A landscape with many peaks, sampled at points; each row gives a point and its height.
A climber steps from a point to the highest of its 2 nearest points, and stops where none of them is higher. Distance is the straight distance between rows; heights are no part of it.
k672: 123,116,81,81,103,111,113,97,81,64,147,120,44,72,109,115,88,88,88,135,108  height 447
k905: 141,86,93,106,99,88,96,60,105,81,102,113,66,71,107,130,89,83,138,77,139  height 343
k928: 65,155,112,98,75,101,127,114,71,62,103,98,96,99,83,129,115,77,88,113,80  height 284
k632: 50,123,125,111,88,74,61,115,102,101,79,69,111,92,119,66,110,106,87,139,92  height 124
k358: 96,98,71,67,125,104,82,104,91,107,111,99,129,99,87,80,76,89,68,112,104  height 245
k416: 116,68,131,99,116,63,72,116,112,110,81,136,112,97,102,104,128,117,145,75,114  height 236
k428: 140,99,122,94,109,71,56,121,109,107,88,98,97,60,111,104,107,105,138,80,111  height 268
k440: 79,151,91,92,98,123,109,130,106,110,75,81,152,85,65,92,75,105,72,105,86  height 133
k844: 109,135,94,93,80,102,131,73,86,73,121,107,56,68,102,123,81,100,107,113,114  height 397
k652: 89,83,146,94,123,123,101,151,113,98,127,145,57,133,84,108,137,118,91,86,70  height 232
k834: 114,71,119,109,99,79,82,55,114,95,96,127,67,73,123,96,66,103,124,92,120  height 321
k439: 96,86,92,123,84,75,62,72,129,106,66,70,80,71,111,104,104,89,116,97,128  height 448
k513: 79,123,95,111,75,114,114,107,87,49,111,90,64,105,80,142,136,62,102,116,95  height 323
k930: 141,132,120,90,102,138,114,143,103,105,102,104,82,75,90,117,112,120,100,73,69  height 372
k853: 82,87,99,95,105,97,133,77,92,107,97,131,120,145,100,79,75,117,82,91,81  height 327
k334: 107,84,78,113,73,91,73,75,97,72,85,98,131,108,91,100,115,86,148,125,125  height 374
k485: 151,129,108,101,89,148,98,138,114,110,107,68,58,70,120,80,88,133,101,118,81  height 25
k6: 125,113,105,119,90,163,70,130,136,104,123,42,61,74,109,85,97,110,116,133,91  height 37
k812: 87,107,119,84,134,134,77,98,102,100,147,112,57,63,115,129,91,75,69,81,125  height 333
k907: 84,92,121,95,90,98,79,50,120,102,84,145,97,85,104,79,39,124,103,91,114  height 285
k131: 93,105,100,111,96,130,82,129,120,93,129,54,68,93,111,82,99,96,81,137,80  height 50
k35: 74,105,107,87,123,109,105,144,101,114,93,97,119,119,72,94,107,102,57,83,63  height 436
k398: 113,67,108,121,114,103,72,107,133,122,92,80,32,106,130,101,144,129,101,77,110  height 257
k394: 142,88,52,103,92,111,122,85,107,96,102,68,83,89,85,122,87,88,113,99,118  height 342
k775: 103,112,92,100,99,69,71,107,106,122,81,31,96,75,126,94,108,92,78,84,110  height 380
k136: 113,95,47,112,74,119,153,80,97,128,91,70,144,111,83,111,77,93,103,109,115  height 315
k346: 142,113,111,75,121,78,97,144,67,99,104,89,90,99,118,111,147,101,103,85,78  height 514
k748: 109,91,75,121,55,111,122,63,96,125,91,89,164,126,99,103,98,108,114,104,123  height 298
k817: 115,75,92,94,99,93,115,88,103,94,105,122,83,114,98,76,67,110,95,104,83  height 302
k229: 108,84,80,109,75,131,110,72,96,112,108,132,174,142,75,107,97,112,101,94,109  height 276
k453: 93,93,145,75,135,132,93,136,112,128,147,118,62,108,102,100,128,110,65,75,76  height 273
k488: 159,110,67,60,118,92,111,104,71,101,132,81,63,62,125,112,106,94,99,97,113  height 396
k638: 76,71,106,98,113,99,90,103,112,107,80,131,133,146,80,77,94,129,99,105,76  height 365
k409: 109,81,115,122,87,85,61,93,153,91,63,92,98,76,98,106,96,101,154,102,135  height 492
k38: 84,147,81,112,82,96,161,84,92,101,90,52,105,95,102,85,61,114,83,108,107  height 523
k441: 83,98,113,138,61,86,127,75,89,71,76,127,108,134,79,98,100,110,127,119,79  height 255
k787: 92,72,120,98,113,69,95,102,90,100,93,129,90,116,97,115,136,92,116,65,93  height 213
k103: 75,98,128,98,122,123,66,118,125,95,141,98,65,84,104,106,106,82,89,109,109  height 267
k684: 142,105,94,75,127,79,112,108,66,109,117,90,59,100,135,99,118,116,83,81,94  height 446
k643: 100,93,91,71,112,121,115,86,79,101,109,142,153,132,65,117,95,94,103,70,98  height 247
k832: 101,81,95,107,117,118,107,114,128,120,74,125,154,119,78,70,59,149,102,105,60  height 326
k221: 105,92,108,92,114,102,91,103,109,91,116,107,64,90,115,97,89,97,76,97,96  height 269
k168: 130,129,110,74,115,158,82,146,111,108,126,79,82,64,84,121,115,95,97,83,95  height 431
k262: 111,114,70,55,116,92,119,100,62,113,116,98,131,94,93,101,93,83,92,100,114  height 201
k611: 99,99,96,83,111,109,83,87,118,108,88,106,112,77,79,117,80,86,101,66,122  height 158
k26: 99,132,92,76,123,108,98,99,67,101,134,102,71,64,113,127,101,61,64,92,113  height 417
k366: 152,94,67,85,107,96,93,89,95,82,116,88,69,57,103,127,98,70,121,104,134  height 363
k154: 149,41,107,113,82,88,119,67,101,108,93,118,86,111,123,99,84,101,124,68,113  height 115
k478: 64,95,76,79,126,99,50,125,93,100,101,97,136,114,88,85,112,86,78,118,104  height 310
k769: 90,96,81,81,118,95,73,145,84,78,96,106,145,126,73,93,132,87,110,118,82  height 377
k510: 159,73,69,75,88,94,145,106,78,110,127,107,112,103,107,84,76,102,108,111,105  height 103
k695: 125,94,136,108,97,103,81,129,145,102,74,134,105,73,79,93,76,133,150,96,97  height 373
k989: 73,96,108,139,70,104,104,52,133,98,56,108,109,104,70,116,79,108,123,72,111  height 357
k893: 98,90,98,94,99,88,100,59,84,114,89,113,122,105,99,105,92,89,108,76,122  height 137
k554: 137,68,43,133,89,126,158,84,116,114,94,69,107,108,77,122,89,86,104,101,81  height 328
k24: 132,125,93,116,97,137,139,117,109,105,75,87,83,84,80,144,112,112,100,71,75  height 338
k203: 38,66,85,99,122,93,71,102,116,93,98,126,116,158,82,76,110,109,71,116,88  height 419
k659: 134,52,68,118,82,98,96,127,86,110,91,95,153,140,101,85,128,101,130,127,95  height 439
k721: 96,148,102,86,102,118,110,158,96,101,107,54,121,90,83,94,102,89,70,117,73  height 93
k859: 91,112,78,101,74,98,109,48,95,71,99,111,89,76,80,119,71,75,122,121,127  height 356
k734: 106,74,151,102,132,95,72,129,118,105,133,137,38,90,138,86,120,125,107,108,101  height 387
k558: 103,76,129,87,140,91,81,138,107,140,120,96,62,115,121,84,127,120,58,73,78  height 329
k425: 102,57,82,143,87,93,98,116,107,94,70,94,133,149,90,77,122,113,131,126,72  height 421
k208: 105,64,116,107,123,75,87,118,127,138,85,99,68,112,107,96,121,127,87,60,91  height 283
k703: 81,116,109,98,69,111,111,85,89,52,105,148,110,116,69,92,80,107,121,136,89  height 275
k818: 107,100,109,84,125,65,100,80,81,133,98,87,113,91,140,73,82,101,74,70,113  height 3
k483: 68,131,131,122,89,85,98,143,92,87,89,73,100,110,121,64,119,114,79,138,64  height 91
k62: 79,94,123,124,78,97,110,66,121,69,72,134,81,102,80,132,105,87,130,75,111  height 335
k977: 87,112,63,115,75,78,141,62,81,109,94,35,115,111,104,96,91,92,88,114,117  height 476
k607: 72,108,128,87,114,91,71,102,107,123,102,102,92,71,102,122,110,79,75,59,117  height 204
k87: 62,106,75,101,87,87,122,53,70,89,111,107,114,131,110,89,86,97,88,135,110  height 64
k675: 117,87,53,100,93,95,110,114,72,111,105,74,150,132,100,76,108,94,107,138,100  height 468
k342: 119,49,99,109,99,67,114,58,79,125,100,103,95,115,133,102,111,79,107,67,118  height 122
k696: 79,106,64,87,84,100,136,75,84,75,118,113,87,115,74,93,72,82,82,140,100  height 49
k130: 123,142,85,70,102,115,99,130,84,88,124,83,88,59,88,125,104,77,91,107,103  height 533
k427: 125,71,47,79,87,98,148,73,85,118,137,81,105,108,118,77,54,95,86,122,123  height 92
k134: 96,144,129,86,113,115,105,105,67,101,128,94,59,80,134,125,127,89,69,86,93  height 339
k825: 99,100,108,92,116,112,95,111,89,47,137,149,57,83,106,120,101,70,103,123,112  height 515
k543: 116,106,103,77,109,77,92,150,66,74,112,107,107,103,102,87,126,96,99,122,73  height 441
k545: 65,130,143,96,117,81,87,101,69,114,106,106,85,69,136,121,125,81,79,70,106  height 266
k380: 100,139,68,97,88,116,120,130,100,91,117,39,80,90,97,88,94,101,63,138,78  height 68
k74: 112,88,127,104,117,116,78,123,121,61,131,144,31,99,128,110,113,99,116,122,110  height 449
k987: 79,84,127,125,118,128,77,115,119,58,137,114,26,117,133,121,154,81,122,130,116  height 406
k414: 98,101,91,79,99,120,98,102,85,67,114,156,148,128,65,88,82,110,122,135,86  height 248
k819: 122,94,57,130,102,102,154,94,112,139,76,39,134,107,106,80,80,114,82,90,82  height 535
k209: 41,109,94,101,105,82,88,39,84,109,94,103,119,117,119,74,78,105,65,109,112  height 46
k293: 94,138,126,109,96,125,119,122,120,120,80,93,119,87,86,93,72,120,81,80,68  height 171
k261: 85,127,76,117,105,91,148,85,103,119,72,47,133,121,104,61,70,118,62,95,99  height 576
k44: 109,92,146,109,106,110,68,134,159,116,88,106,89,77,88,110,112,116,131,87,120  height 428
k303: 43,100,115,97,116,72,99,67,78,115,81,125,130,135,104,98,118,103,84,71,96  height 649
k876: 82,98,121,118,111,90,68,142,119,57,114,112,63,111,111,135,164,67,130,121,113  height 366
k259: 105,95,61,104,93,67,97,85,85,108,87,44,105,93,119,84,97,84,98,117,121  height 437
k4: 110,155,130,102,72,105,116,92,113,110,72,88,117,63,96,89,52,122,101,98,95  height 205
k553: 44,135,161,113,84,101,70,116,97,105,104,90,105,84,105,86,107,86,86,115,81  height 172
k587: 45,163,128,105,80,115,103,111,95,93,96,84,122,87,81,111,108,78,78,101,85  height 231
k666: 117,102,116,105,91,108,94,117,122,98,75,120,124,90,91,68,56,137,116,117,74  height 330
k30: 82,111,82,123,69,90,108,84,92,61,80,86,101,107,78,122,122,73,125,124,107  height 351
k980: 86,109,126,116,90,83,98,136,102,96,79,92,104,110,95,97,123,114,101,106,70  height 67
k601: 94,92,59,84,75,99,148,57,75,109,130,99,121,112,108,96,84,80,96,115,139  height 79
k41: 113,88,109,135,90,83,73,100,128,135,75,40,59,90,136,95,128,130,99,78,99  height 235
k307: 101,90,97,112,79,74,65,47,102,96,80,98,121,73,114,105,94,89,143,104,148  height 404
k581: 121,93,79,60,113,114,129,93,75,102,120,129,117,97,70,132,84,78,95,66,105  height 224
k141: 63,115,114,108,86,95,81,70,105,61,89,137,98,89,84,119,97,84,126,114,122  height 316
k146: 67,118,114,101,98,75,85,56,97,133,69,85,131,96,131,70,75,114,81,76,114  height 24
k484: 109,128,138,75,90,95,97,79,102,106,86,131,108,55,107,87,43,117,109,85,101  height 244
k282: 123,98,111,108,100,64,58,106,100,110,87,69,78,61,149,77,108,107,108,103,103  height 318
k368: 119,89,55,117,111,98,153,129,93,114,95,57,141,131,95,73,97,108,86,118,75  height 505
k650: 90,86,139,93,114,113,103,132,120,75,102,154,77,115,64,132,135,99,122,72,81  height 206
k575: 120,69,100,77,148,71,91,112,79,122,115,109,63,110,129,103,133,104,72,55,88  height 391
k270: 80,66,69,139,80,112,78,81,120,104,79,97,156,153,88,94,118,119,123,119,109  height 400
k529: 112,95,91,79,114,117,86,108,99,96,108,144,179,117,67,104,105,118,126,107,92  height 215
k219: 185,54,77,98,87,105,134,99,96,111,107,106,95,99,111,111,89,98,131,89,106  height 110
k996: 55,111,124,96,114,85,116,108,86,112,78,105,110,122,88,106,118,96,71,57,77  height 532
k125: 33,86,108,92,117,100,87,73,96,94,101,157,114,132,85,92,102,100,76,97,93  height 512
k254: 66,71,88,138,73,97,83,35,117,102,71,100,130,135,92,105,104,102,118,100,118  height 379

For each start below, name the point where the climber stops.
k62: k261
k416: k261
k483: k409

Call two points neighbours if one is among the 2 nearest of the other. Go from one point of each pair to the other, from neighbour to neighbour, staying as high as possible. Name the lowest point that can't be avoided.
k703 and k303: k441
k130 and k303: k103
k303 and k409: k832
k261 and k825: k141
